A landscape with many valleys, sampled at points; each row gives a point and its height.
From any point a ball takes the steepest step (drop divided by distance) to one of its 2 nearest points. It stops when none of these is lower. Distance is the straight distance between rows; heights are no part of it.
z_518 h=8.01: [ -2  -3   5  15  15  -6   1   3   9 -10  -6  -6  13  23   1  20  33  17
 -22  -8 -14  13 -40   3 -17 -34   0  23  -8  -6  36  11 -13  -4 -15  19
  -6 -10  11  11  16  -3 -30   2 -26  34  -2  -5  25 -33  13 -19  13   4
  -4   5   6   8 -17  -4  -1]
z_665 h=2.09: [-24  28   2 -28   5  -9 -23 -17  17  28  -7  -6  -4   4 -14   4  16 -13
  -9  36  26  36  17 -19   7  -1  52  -6 -21   6 -15  17  12  -5 -20  27
 -25  80 -22  41  -5  18   0 -55 -15   0  39 -22   0  24  47 -17   0  -6
  18  14  23  30 -26  -7   0]
z_156 h=6.82: [ -1  29  20 -34 -32  23 -10 -16 -11  18  18 -28  11   7  21 -19 -30 -20
   3  12  34  -8  -9  -7  33  33  36   7  -4  25 -57 -13 -33 -14  48 -12
 -13  23 -24 -36  -7  -5  27  -9  14  13  21 -18 -12  18 -13 -14  21 -12
  25  19  29  32 -19  36  42]
z_205 h=4.74: [ 18  22 -12 -13  -1  10  16 -10  19  -2 -11 -12 -12 -28  -1   0 -55  28
  20   1  32  -5  20  -1 -17  21  28 -36 -18 -26 -43  -9  18 -26 -13 -24
 -20  -6   3 -30 -10   4  16 -25  -1 -23  12   5   5  14  -7  45  -2  13
  12  15  -1  -8  -5   1  11]
z_979 h=5.21: [-34 -41 -25  16  23 -29 -12 -31  28  -7  -2   1   5   1 -20  15  24  21
   2  -5   1   8 -39  -9   0 -35  12  22  17  24  68  15  -7  25   7  13
 -10 -16  -1  11  -6  -5 -43   7 -18  -3  10   0   9 -51  55 -35  10   7
 -38  18   2  38 -11  11  10]
z_692 h=3.80: [-18  -6  23  -7 -13 -40  54 -37   6  -6  -5  32   1   6  14   8 -12  -9
  23   7  28  14 -38 -11  18 -20   1 -36 -14  27  16  10 -37  22   3  24
  33   9  -8  -8   0   6   6 -18  41 -29  -9 -17   3  -3  61  14  14  11
 -26  -2  23   0 -33  22   4]
z_256 h=4.72: [-35 -13 -17  10   6 -17 -34 -23  24  -1   5   7  24  15 -15   9  37   8
 -18   4  -2   7 -30  -6   2 -26  42  30   7  32  64   8 -17  26   7  18
 -27   9  -8  30 -11 -11 -34 -15 -19  20  29 -18   8 -34  46 -54  13   3
 -19  23   1  49 -17   5  23]
z_75 h=4.52: [  9  -6  27  10 -28 -49  37 -14 -29 -13   2   0 -16 -18   6 -38  -8  -6
  16 -25  -7  13 -19 -10  -2 -12 -51 -22 -22   9   4   8   7  16  73   5
  40 -31 -11 -11  -6   6  -7  28  29   0 -10 -15  -1 -46   5   3  25   5
 -58 -43  31 -44 -41  30 -27]
z_907 h=7.27: [-19   4  16 -34 -18  41  10 -12   8  20  26 -19  -7  -7  -3 -30 -21 -21
   8  27  14  -8  45   0  60  50   4  -8   8  -8 -66 -14 -22 -27  15 -10
 -33  35 -29 -16   3  32  50 -37  29 -16  22  -1 -23  32 -34  42  -8 -12
  48   3   4  34   4  -2   2]
z_207 h=4.98: [ 22  17 -34  -8 -10  19 -33  30 -24   3 -16 -19  11 -20 -15  -8 -27  11
  14 -32 -26 -17  23  16 -44  31  -6  14   3 -36 -33  -1  43 -20   2 -35
   4 -19   2 -30 -11 -21   1  10 -28 -15 -10  24  -5  -3 -53  10 -32   4
  -7 -23 -36 -36  13  20 -22]
z_662 h=3.42: [ 39  38 -13  -4   5  20 -23  -4   1  15 -22  -9   5   2 -10  17 -28  47
 -23  -1   1  -4 -25   8 -30  16  60   1 -37 -14 -29  -7  10 -46 -15 -19
 -34   0   6 -11   6 -20 -20 -18 -44  14   5  -7  15  14 -16 -11  12   4
   5  14  -5  -3 -14  23  34]
z_497 h=6.54: [-17 -16 -30  -2   3  -4  19 -40  42 -13 -10  52   4  -1   7  27 -17  25
  41  -8  10 -19  10  -4  -2  11  29 -25  25  42  35 -22 -21   5  11  -3
   0 -21 -10 -12 -17 -12  -2  32  20 -32 -19  26   3 -15  31   1   8 -15
  -9  11  -9  14  -2   4  19]
z_310 h=8.21: [-37 -26 -12  16  14  28 -40  19  -2 -20  19 -19   9  14  -3  12  39 -13
 -27  23 -22 -15  24   9  -2  -8 -10  54  24  -5  45  14  -6  31  -1  15
  -9 -15  -5  30  -9  11  -8  19  -8  26   2  12 -10  -4 -38 -39  -7  -3
   1   4 -37  17  37 -28  15]
z_579 h=7.60: [-28 -31  16  -2  -1   5  -7  38 -18 -23  31 -17  16 -12  -3  -1  19 -29
   4   4 -16 -25  20   1  12  -8 -53  35  33 -17  36  15  -3  33  18   8
  31 -32   5   8  -5   8  14  28  27  13  -2  11 -17 -13 -33   7 -11   9
  -2 -32 -21 -19  32 -19 -39]
z_192 h=5.78: [ -6 -12  23  14   9   5  42  -7  -3 -10   3  39  10  14  26  33  20  -8
   3   3   9  11 -30  14  22 -21  -8  -5   7   5  25 -11 -68  16 -27  12
  25   9  12   5  17   1   0 -13  29  10 -18  -3  12   4  28  11  19  -2
   5  24  -7  10   8 -18  13]
z_98 h=4.00: [ 20  27 -14   2   4  17  -7  -9  11   9 -16  -5   0  -2  -2  20 -35  37
  -1   0   9  -5   0  -1 -31  28  44 -16 -19 -14 -40 -18   7 -38  -4 -26
 -23  -2   1 -28  -1 -15  -7 -11 -18  -6  -5  11  11  17 -11  16   7  -4
   4  14  -8  -5   1  10  20]
z_141 h=5.04: [  6   6  21  11  16   5  33  -1  -4   6 -11  27  -6   9  14  24   7  -6
 -10  17  16  17  -3   7   7 -11   0 -22 -11 -18 -16  -7 -33 -10 -37  17
   6  34  11  11  23  17   8 -29  14  -2  -1  -5   6  35  11  22  -3  -7
  12  10   0  14   8 -27  12]
z_140 h=3.44: [-37  -7 -22   9   2 -16 -64  10  -3 -12   7 -33  19   6 -19  -4  30  17
 -24  -1 -34  -5 -14   7  -6 -18  27  71  12   8  41  23  35  20   2  17
 -36 -20   3  23 -22  -4 -33  13 -39  28  12  13  -1 -31  -6 -69  -1   1
 -10   1  -3  21   5   9   6]
z_650 h=6.40: [ 22  11  34  10   1 -25  35  24 -39  14  -5   8 -12   7  -7   1   9  -9
 -26 -11  18  29 -34   7  -9 -33 -37  -6 -42 -23 -17  10  -5  -6  -4   8
  26   0  22  23  16  12 -15 -12 -11  27  -1 -29   7  -1   0  16  14  11
 -26 -17  10 -38 -26  -9 -19]
z_279 h=5.70: [-30 -48 -29   8  36 -46 -14 -15  19 -21  -3 -10 -10  -9 -35   0  20  28
  13 -14 -14   1 -13  10 -16 -31  -2  24  10   4  55  18  46  31 -12  10
 -10 -31  -4  15 -29   4 -40   9 -15  -3  17  28  -3 -48  45 -33 -12  10
 -35  10  -6  34  -1   1 -16]
z_317 h=6.95: [ 10  -1 -23  12  23  25  30 -14  40 -13 -33  35 -30 -25  -3   2 -20  18
  25  24  11 -13  71  -8 -15  17  -4 -61   2  -4 -25 -28  33 -16 -38 -18
   4   5   9 -12  -4   2  17   5   8 -41  -8  40  12  51  25  46 -19  12
  28  34 -28  13  35 -24  22]
z_181 h=2.87: [  7 -27 -13  15   0 -18   1  32 -17 -20  14 -30   4  -5 -23 -16  28   7
  -2 -29 -32   5 -26  11 -27 -35 -46  41  24 -32  35  29  31   1  -5   1
  10 -56  33   0   2   7 -35  14 -25  17 -16  14  -5 -41 -26   0   0  16
 -19 -10  -6 -27   5   2 -30]
z_91 h=5.61: [ 14  22  -4   5 -17  25 -45  12  -2  15   5  -6  20  27   7   5  12  10
 -21  -1 -20 -15   1  -2   0  22  36  28  16  35  -7  -2 -19 -11  25 -12
 -30   3  -1  -2  12 -23   5  26 -13  34  -4  -1  -4   6 -27 -43  14 -20
  17   3   1  21  -9  12  25]
z_203 h=3.63: [ 41  28  13   6  -6  48  -8  31 -38  21 -11 -43  14  -6  16   4 -10  -8
 -36  -6 -15 -12 -10  -1  -7  29  -9  21 -18 -30 -52 -20 -20 -32  -9 -44
 -12  19  13 -20  19 -12  -8 -20 -12  31 -14 -20   8  25 -76  20  -8   3
  18  -5 -23 -18   5  -4  23]
z_697 h=3.72: [-15  -1  37  -5   2 -17  39  -4 -15  14   6  16 -21  -5  21   5 -18 -14
   6  25  43  26 -21   0  33 -11  -6 -27 -20  -8 -29  13 -29  -2 -33  26
  12  45   0  16  13  30  19 -46  36 -18   9 -17  -7  31  31  27   3  16
  -2   1  26   5 -20 -13  -4]
z_586 h=7.57: [ 35  -4 -35  35  13  43  -3   3  17 -18 -22  34 -22 -15   7  10  -1  10
  19  -8 -35 -23  57 -15 -22  23 -20 -16  35  -8  12 -53   6 -36 -31 -28
  15 -23  12 -19  -6 -33   0  10 -16 -25 -43  26   1  33 -21  38 -15   4
  34  25 -57 -21  70 -25  18]
z_829 h=4.90: [ 34 -14  11  24  15 -33  50  -6  10 -15  -7  41  -3  -3   1   4  22  11
   0 -18  -6  18 -18   7 -17 -42 -55 -20   5 -32  32  -2 -10   4 -30  10
  32 -43  45   1   3   3 -33   7   9   4 -37  -4  19 -25  15  35   7  35
  -6  17  -3 -19  15 -23 -10]
z_626 h=5.60: [  1  -2  10 -12   0   2  48 -24  26   5 -11  19 -32 -18  16  -5 -40   6
  35  29  41   3  28  -1  26   9  -1 -53   0 -22 -49  -7  -9 -14 -41   5
   5  14   8  -6   6  25  23 -27  44 -42  -5   6  -4  36  21  62 -12  19
  15  27   6  14   7  -5   0]
z_999 h=5.33: [-24   3  26  -3  -2  31 -12  28 -13  16  27  -9   5  21   5  13  30 -43
 -24  20   1  -8  20   6  43   6  -9   8  16   0 -10  -2 -30  17 -11   6
  -5  49 -20  16  26  27  35   4  16  20  13 -21  -6  26 -14 -18  -6 -29
  27  -5   1   8   8 -28   0]
z_660 h=7.32: [ 23   0 -13  25  18  25  27  10  18 -14 -20  28 -21 -20   8  14   2  -4
  15   1  -4 -14  63  -5 -14   9 -29 -21  20 -21 -16 -29  12  -7 -23 -17
  19  -7  14 -12   0 -14  14   5   8 -26 -27  27   2  37  -4  50 -27   0
  30  20 -46  -5  59 -27   8]
z_483 h=6.73: [ 15 -26 -15  24   6   5  44 -28  41 -20  -3  55   3 -11   8  16   0   7
  37  -7  -1 -13  27  -1   6 -17 -27 -34  29  12  34 -39 -24   2 -26   0
  38 -33  13 -21  -2 -14 -15  23  20 -37 -35  28   9   9  31  41 -11  12
   8  22 -22  -4  39 -27   9]
z_600 h=6.27: [ -7 -21  -3  10   5   5  40 -27  28 -16  -4  57  13  16  15  30  -1   2
  27   6   0   2 -14  -1   7 -10   4 -15  20  28  29 -23 -43   6 -13   7
  15 -13   5  -2   6  -9  -6   9  23 -13 -26   8  13  -1  29   7   5  -5
  -4  13  -6  20  15  -6  17]
z_800 h=6.13: [ 11  22   8 -19   1 -61  18 -11  -8   5 -20   8 -19 -10 -12 -22 -31  21
  14 -17  32   8 -13 -11 -20 -14  -2 -42 -41  -2 -15  22  39  14   8   6
  21 -11  -4  -5 -17   2   1  -9  14 -30   0 -13   7 -11  43  25   0  28
 -37 -29  36 -17 -27  31 -29]
z_76 h=2.93: [  6 -21  28   5 -42 -22  45 -15 -20  -9  13   6  10  -4  25 -22  -1 -28
  21  -9   0  20 -36 -10  25 -11 -48  -7  11  25  25   3 -33  27  62   4
  40 -29  -7 -19  10  -3   4  33  38   7 -22 -10   5 -38  -9   1  27  -9
 -43 -22  17 -22 -26  18  -9]
z_746 h=7.73: [ -6  -8  20  21   9 -26   4  -2  -8  -2   5 -15   9  17  -7   6  35  -6
 -42 -13   4  27 -65   5  -1 -44 -10  22 -11   8  44  24 -22  10  -4  19
   9  -6  11   5  18   4 -31  -3 -23  40   6 -26  27 -49  26 -21  32  14
 -29   1  21  -6 -33   8  -5]
z_158 h=0.55: [ 16 -23  10   6 -31   6  26   0 -10 -12  10  12  22 -10  25 -20 -14 -13
  36 -22  -7  -6  -7  -1  16   9 -51   5  23  11  24 -19 -30  21  46  -8
  44 -41  -6 -27   6  -8   1  42  36 -12 -34   4 -18 -26 -34  20   9 -14
 -16 -28  -2 -16   0   1  -7]
z_535 h=8.42: [-23 -26 -48  12  14  21 -46  14  18 -21 -11  -7  -8  11   3  -1  44  11
 -16  24 -48 -22  32  -1 -23 -10  12  46  26   6  39  -1   5  21 -15  10
 -37 -17  14  36  -8  12   0  18 -24  10  -2  31  -4  13 -56 -30 -15 -11
  28  24 -31  15  71 -38  26]
z_473 h=0.95: [-24 -39 -13  20   5 -23 -31  20 -22 -22  22 -42   8 -12 -35  -9  26  -5
  -6 -21 -15   9 -53   3   4 -35 -30  55  32  -9  49  42  33  21  12   8
  -6 -48  18  -9  -5  16 -38  33 -34  25  -7  11 -15 -58 -13 -33  17  13
 -27 -24   1 -11  -5  18 -16]
z_693 h=1.75: [ -5  24 -33 -14  24  -6 -28 -15  21  10 -31  12 -12  12  -7  22  -5  31
   0  16   3   9  11  -8 -23  13  70 -12 -19  24  -2   8  29  -9 -12   3
 -49  26 -11   6 -21 -17  -4 -10 -30 -10  26   0   8  13  29 -28   1  -9
   8  26  15  12 -22  10  23]
z_68 h=2.59: [ 33  36  11  -6  -5  47 -15  41 -31  37   3 -51   6 -12  -6 -11 -11 -14
 -43   5 -16  -9  11  16  -1  25  10  14 -18 -42 -78  -8   9 -31  -5 -36
 -35  39   2  -7   4   1  12 -28 -17  26  12 -23   1  36 -62  19 -20  -1
  35 -10 -10 -12   4   3  -2]
z_9 h=7.45: [ -9  20   8 -45 -31  34 -25 -10  14  16  29 -37   2   0   2 -31 -30 -18
  18  22  17 -12  30   3  36  56  31   4  -1  14 -63  -7 -15 -19  62 -29
 -38  24 -32 -35 -15  14  49 -12  27 -10  29 -15 -24  17 -27   7   6 -21
  37  13  18  29 -18  24  12]
z_444 h=6.93: [ 14  13   9  -1  13 -50  17  23 -23   0  -9   4 -12   5 -17  -3  15   4
 -28  -9  -9  21 -13  19 -35 -40 -27  -8 -38 -27  -8  21  37   8 -21  13
  21   0  20  32   5   6  -9 -20  -9  11  20 -11  10   0  18  12  -7  25
 -19 -24  12 -28  -6  -9 -49]
z_668 h=8.22: [ 26   0  -3  20   2 -10  12  -8  10 -10 -19  13   5  13  -5  22  10  32
 -13 -23 -12  14 -50  12 -25 -27   7   6  -6  -1  28  -4  -4 -32 -20   6
   1 -21  31  -7  21 -11 -40  -3 -35  15 -29   5  19 -30   7  -2  24   5
   0   0   5 -18 -14   7   4]
z_414 h=8.10: [ 47  -2 -27  32  10   3   2 -18  17  -9 -22  17   6  -2   3  23  -3  42
   0 -28 -23  10 -51   5 -32 -14  12 -12   2   7  33 -16  -3 -54 -40 -11
 -11 -49  35 -18  17 -24 -58   9 -46   0 -44  18  18 -29  12  -5  36  -3
   1  14   8 -20  -5  26  21]
z_104 h=4.39: [ 33  21 -18   9  -7  48 -31  25 -32  12 -14 -27  16   0  12   1 -16   8
 -12 -28 -44 -10  -6   3 -27  33 -12  28   7 -21 -22 -16   0 -30   0 -43
   0  -9  15 -21   6 -25 -12   4 -22  17 -25  12  -1  11 -69   2 -12  -4
  14 -18 -36 -27  13  13  -1]
z_447 h=2.62: [ 16  35 -18  -5  19  -8 -26  -7   6  11 -29  -2  -3  26 -10  23   3  35
 -20   3 -10  17 -20   2 -34  -2  59   5 -22  13 -15   1  19 -18 -22  18
 -41  22   0  15   2 -25 -20 -12 -46  15  15  -6  17  15  11 -32   5  -5
  12  17  13  11 -18  16  15]
z_129 h=7.78: [ 35  -6 -29  33   5  32  -3   1   5 -15 -11  23   2 -11  12   3  -8  22
  16 -30 -36 -12   9  -3 -29  12 -13  -1  20  -4  18 -32   6 -41 -27 -34
   8 -43  22 -13   1 -31 -29  10 -28 -11 -39  24   9   6 -24  10  -3   4
  20  14 -39 -25  38   0  16]
z_937 h=6.94: [ 10  35  23 -19 -17 -35  16 -12 -28   4  -7 -24 -14 -12  -2 -37 -43  -5
   3 -15  34  21 -29 -17  -6  -5  -5 -19 -50  -6 -35  18  18  -3  39   9
   8  -3 -11 -11 -20   6   3 -17  -2 -21  19 -28   5  -2   9  16  23  20
 -45 -24  43 -31 -49  37 -12]
z_659 h=7.94: [ 50  -9 -38  38   8  26  -7 -14  21  -4 -11  19   0  -5   9  10   4  34
   9 -28 -38  -8 -23  -2 -30   0   9  -7  21  15  40 -42  -1 -52 -43 -19
  -9 -46  29  -9   9 -38 -43  14 -43   2 -39  27   6  -5  -8  -6  19  -7
  13   8 -16 -20  31   7  35]
z_401 h=4.15: [-43   2 -27  -3   3 -31 -71  -6  20  -6  -3  -1  27   7 -18  -7  26  12
  -8   5 -22 -12  -3 -10  -1 -12  56  43  -1  38  38   9  26  20  29  20
 -39  15 -10  25 -31 -16 -26  -3 -26  21  33 -15   2 -28  30 -73   3 -12
 -11  13  14  27 -16  11  14]
z_758 h=3.69: [  8 -14  -8 -12 -29  28   1 -26   6  -5  12  -4  22 -21  23 -10 -48  13
  47 -21   7 -30  30   6  13  52  -5 -12  28  13 -14 -30 -10   1  63 -37
   5 -28 -25 -48 -17 -22  30  33  37 -32 -24  12 -14   7 -37  10  -8 -22
   0 -10  -8   3  10  11  19]
z_565 h=4.07: [ 22 -26   2  28  10 -19  33  20  -5 -16   7  13   0  -1  -8 -10  31   3
  -6 -23 -16   1  -5   3 -24 -37 -76  10  12 -33  35  12   8   9 -13  -4
  33 -54  35   1   1   7 -33   7  -5   1 -26  10  11 -30 -15  25   2  32
 -12   2  -8 -36  16 -19 -29]
z_884 h=4.70: [ 14  14  21 -10  23  11  23  16   1  23  -9  -9 -34   1  -4  12  -2   0
 -22  21  17  25  16  -4  13  -2   8 -18 -23 -46 -49   1   9 -26 -50   7
 -21  54  18  17  25  23  13 -46  -7   5  13  -9  -1  47 -11  28 -12   1
  31   1   0  13   4 -28   0]
z_897 h=5.46: [ 13   0 -31   1   0  29 -22  25   2 -12 -13   4   0 -10  -8   4 -15  14
  16 -15 -31 -24  55  -1 -28  32   7   0  16 -15 -22  -6  40  -4  20 -22
 -15  -5   0 -12  -9 -22  21  17 -12 -17  -5  29 -16  19 -36   7 -36 -13
  16 -15 -40 -16  35   3 -12]
z_41 h=6.58: [-19  -1  22 -19  -7  30  25 -19   8   8   6  -5 -22 -11   6 -15 -27 -11
  26  18  25   5  27  -3  41  32   2 -23   8 -14 -62  -9 -12 -15  -8   8
  -7  36 -16  -3   8  30  40 -33  35 -33  11   8 -15  29  -3  43 -11   1
  26  10   2  23  -2  -7 -15]
z_135 h=8.00: [-10 -11  -1  -2  11  27 -24  34 -11 -21  11 -20  11  15   3  10  36 -12
 -25   6 -23 -11  12   8  -4  -9 -28  41  21 -20  28  12  -3  18  -8  13
   8 -20   3  16  13   9  -6  16  -8  26  -5   9  -6  -6 -43 -15  -6  -5
  13 -13 -25  -8  33 -28 -17]
z_935 h=5.19: [ -1  -5  15  -7  -2 -60  47 -33   0   1 -17  32 -22 -10   2 -18 -23   4
  22  -1  29  10 -11  -7  -4 -22 -27 -53 -24   4   3  11   8  24   1  20
  40 -14   7  -5  -7   7   2 -12  53 -43 -11 -11   8  -6  48  32  -1  23
 -40 -10  28  -8 -13  20 -24]
z_325 h=7.54: [ 14  40  35 -26 -32  -8   3  -3 -38   7   5 -45   2 -19   4 -40 -46 -26
   0 -13  28  12 -19 -24  10   7   4  -8 -46   2 -51  13   7   5  68  -6
   4  -4 -20 -25 -14  -8  12   0  -1  -3  30 -31  -6  -9 -18   7  14   8
 -38 -23  39 -31 -49  36 -10]
z_475 h=1.18: [-36 -13  34 -15 -18 -23  38 -11  -5   6  11  29  -5  -4  19  -6  -2 -25
  18  26  39   9 -18 -10  32  -5  -6 -33   1  16  -4  20 -28  20 -14  28
  39  43 -22  24   2  21  31 -39  46 -33   7 -22  -4  11  58  19  -3   1
  -5  -3  34  19 -25   2 -16]
z_357 h=6.85: [-24   1  38 -12 -13 -14   8   3 -18  11  22 -14  16  20  20   1  22 -56
 -31  13  31   4 -34  -2  34 -23  -2   3 -13  21  14  11 -47  30   2  26
  25  42 -18  10  22  11   6  -3  15  30  21 -31   7 -20  39 -28   9  -3
 -11  -4  21 -11 -25   1  -8]
z_186 h=5.86: [ -5  -1 -45  -9   7  -6 -36   9   9 -26  -7  11   5  -6 -10   8 -12  39
  22 -15 -30 -28  33   7 -28  22  35   4  11  17   7 -14  35  -9  10 -15
 -26 -27 -12  -7 -24 -24   4  27 -26 -15  -8  27 -14  -2 -12 -30 -17 -16
  -4   4 -16  -1  14  11  -6]
z_862 h=2.97: [-25  37 -15 -40   9  -9 -26 -15  30  23 -13  -2  -8   7 -18   4  -6   6
   8  32  21  23  10 -19 -15  14  70 -17 -20  29  -9  19  25  -7  -4  12
 -34  55 -24  18 -30   4  -1 -37 -12  -8  37 -17  10  19  55 -29  -1   6
   5  21  27  27 -38  14   8]
z_837 h=6.62: [  4   1 -13 -10  21 -47   2  11  -2 -12 -13  -7  -8   3 -38  -1  10  10
  -6  -8 -16   8   3  17 -37 -36  -8  -4 -27 -20  17  15  65  18 -21  10
  13 -14   4  23 -18  -6 -12  -5  -9  -9  20  15   7 -18  25   0 -29  17
 -18 -24   8  -8   2 -13 -50]
z_826 h=2.56: [-37 -37 -11  27  11 -14 -57   5 -13  -7  23 -39   7   1 -27 -11  34   4
 -18  -2 -16  10 -42   0  -2 -27 -12  71  31  -1  61  43  32  30  -1  19
 -28 -37  12  11 -12  12 -43  18 -44  30   3  18 -11 -41   6 -60   5   6
 -21  -3   0  14  -7  19   6]
z_253 h=6.18: [ 11  33  15  -7 -24  40 -36 -10 -12  28  16  -5  17  31  30  -8  -6 -17
 -18  12   8 -12  -3   2  21  37  34  14  12  39 -32 -18 -49  -1  31 -17
 -25  25  -9 -21  14  -4  29  21   9  26  12 -17 -17  26 -23 -37  21 -20
  23  24   7  36 -12  29  48]
z_836 h=5.54: [ -1   5  49   0 -14 -24  40  13 -31  16   7   1  -4   2  13 -14  -9 -35
  -5  -5  20  10 -19  -9  11 -11 -49 -12 -23  -3 -22   7 -17  12  13  16
  34  12  -5  12  20  25  22   2  24   2   3 -22  -5   3   6  22  10  -4
 -20 -30  17 -31 -17 -11 -26]
z_656 h=4.55: [ -3  -5 -14  -2 -30  30 -39   1   3   6  15   3  20   5   9 -10 -25   9
  29  -6  -9 -38  43  -2  19  68  20  10  26  32 -20 -19 -17  -3  63 -33
 -24 -12 -16 -26 -19 -19  33  41  22   2 -14   6 -27  11 -39 -21  -5 -30
  13  -7 -18  23  20  11  27]
z_38 h=4.54: [-26  10  12 -10  12  21 -15  18   5  22  17 -17  -6  15  -1  10  42 -28
 -30  27  -6   0  37   4  33   8   2  -6   0 -20  -4  12  -3  16 -29  16
 -15  71 -22  36  13  26  30 -27   1   4  21 -13  -9  31  -3 -14 -23 -30
  40  -1   2  20   9 -38  -3]
z_707 h=3.45: [-27  11  20 -26   3  -1 -19  -1   8  28  11 -17  -7  10 -10   3  27 -30
 -13  31  15  21  28  -3  26  -5  23  -5 -12  -6 -14  25  20   4 -27  19
  -8  87 -33  50   0  30  24 -51 -10  -3  37 -22  -2  25  32  -7 -19 -20
  25  -3  22  29  -7 -23 -19]
z_81 h=5.10: [ 11  -6 -25  10 -18  35 -35  -6   9   2   6  26  23  15  15   0   5  15
  11  -4 -24 -29  16   2   7  45  31  16  37  45  13 -26 -35 -12  40 -26
 -21 -18   7  -8   0 -22  18  46   6  16 -21   9  -8  10 -39 -36  10 -26
  21   3 -16  23  26   1  44]
z_100 h=6.39: [ -9   3  -6 -14  19  13  34 -32  36   4 -20  23 -39 -14   2   0 -31  22
  32  42  32   0  52 -10  10  18  18 -62   4  -4 -34 -11  21 -13 -45   4
  -5  22   0  10   0  17  25 -20  27 -41   4  36  10  36  36  45  -9  22
  20  38  -7  43   2 -16  10]
z_912 h=7.33: [-10   1  28   0 -10 -19  11  -4 -16  -3   7  -1  10  19   9   2  16 -33
 -31   2  18  27 -65  -2  24 -29  -1  13 -18  25  25  13 -48  19   7  19
  21  17 -15  -1  19  -1  -7   4   3  29   7 -25  18 -34  26 -19  33   0
 -20  -2  28  -6 -39  15  10]
z_784 h=6.20: [-10 -21 -35 -14  30 -67 -20   4   5 -22  -5 -28 -10  -7 -53 -13  19  17
  -2 -16 -20   6 -11  25 -35 -53  -3  23 -23 -22  36  33  80  27 -19  18
  13 -36   9  18 -21  -6 -29   3 -23  -9  33  35   4 -35  34 -19 -33  24
 -34  -3   1  12   8  11 -44]
z_743 h=6.98: [-21 -15  31  -9  -5 -18   1  40 -25  -3  40 -16  -7 -12 -10 -17  16 -51
 -23   3   0 -26  28  14  15 -10 -63   5  -2 -25   8  28   8  32  14   4
  45  -8  -8  30  15  21  28  16  27  18  23 -12 -15   1 -25   9 -14   6
 -10 -43  -6 -43  10 -33 -52]
z_925 h=6.17: [-15 -24 -39  -9   6   0 -27 -12  30 -18  -2  30   5  -8  -1  18 -23  27
  35  -2  -5 -28  39   3  -2  34  38 -22  19  41  16 -20  23   0  30 -22
 -24 -25 -15 -22 -31 -13  11  36   5 -24  -2  21  -8 -10   5 -18  -4 -19
   1  -5  -8   6   6   6  12]
z_59 h=2.40: [ 12 -11  11   6 -28  18  35 -17  -6  -4   8  11  16 -14  20 -11 -38 -16
  40 -21   9  -7   8  -6  15  31 -35 -13  19   8 -13 -23 -23  10  48 -11
  32 -23 -14 -41  -2  -9  27  32  46 -28 -29  -3 -16  -2 -26  27  -6 -13
 -19 -25 -10 -10   1   3  -3]
z_32 h=3.83: [ 35  24   2   1  15  36   1  30  -9  19 -12 -19 -27   0 -10   0  -4   1
 -26   2  -2   9  26   2  -5   3   3   2 -20 -57 -62   0  27 -26 -31 -16
 -23  37  15   9  15  12  10 -37 -19   2   7  -8  -3  42 -37  32 -21   2
  31  -2 -17  -7  14 -18  -3]
z_160 h=6.34: [-12   2  31 -12 -15 -16  17  30 -38  11  22 -15  -3  -1   6 -13  -1 -48
 -17  -5  18  -5  17  -3  17   2 -40  -1  -2  -3 -11  10   6  19  18  14
  31  16 -17  20   8  19  33  14  23  14  19 -19 -11   2  -4  11  -6  -1
 -12 -42  11 -33  -4 -17 -48]
z_496 h=6.21: [-22  -2  47 -16  -8   8 -12  20 -21  20  34  -8  11   9  24   3  31 -65
 -33  23  24  -2 -18   2  55  -5 -10  10  -4  13  -3   5 -47  25  -9  18
  20  53 -22  12  33   9  23  12   8  40  23 -34  -7  -5   3 -31   5 -20
  17   4  25 -14 -14 -15   3]

Where does a ball stop that starts at each point below?
z_156 -> z_158
z_912 -> z_665
z_937 -> z_475
z_256 -> z_473
z_535 -> z_836
z_897 -> z_68
z_659 -> z_626
z_205 -> z_693
z_310 -> z_836
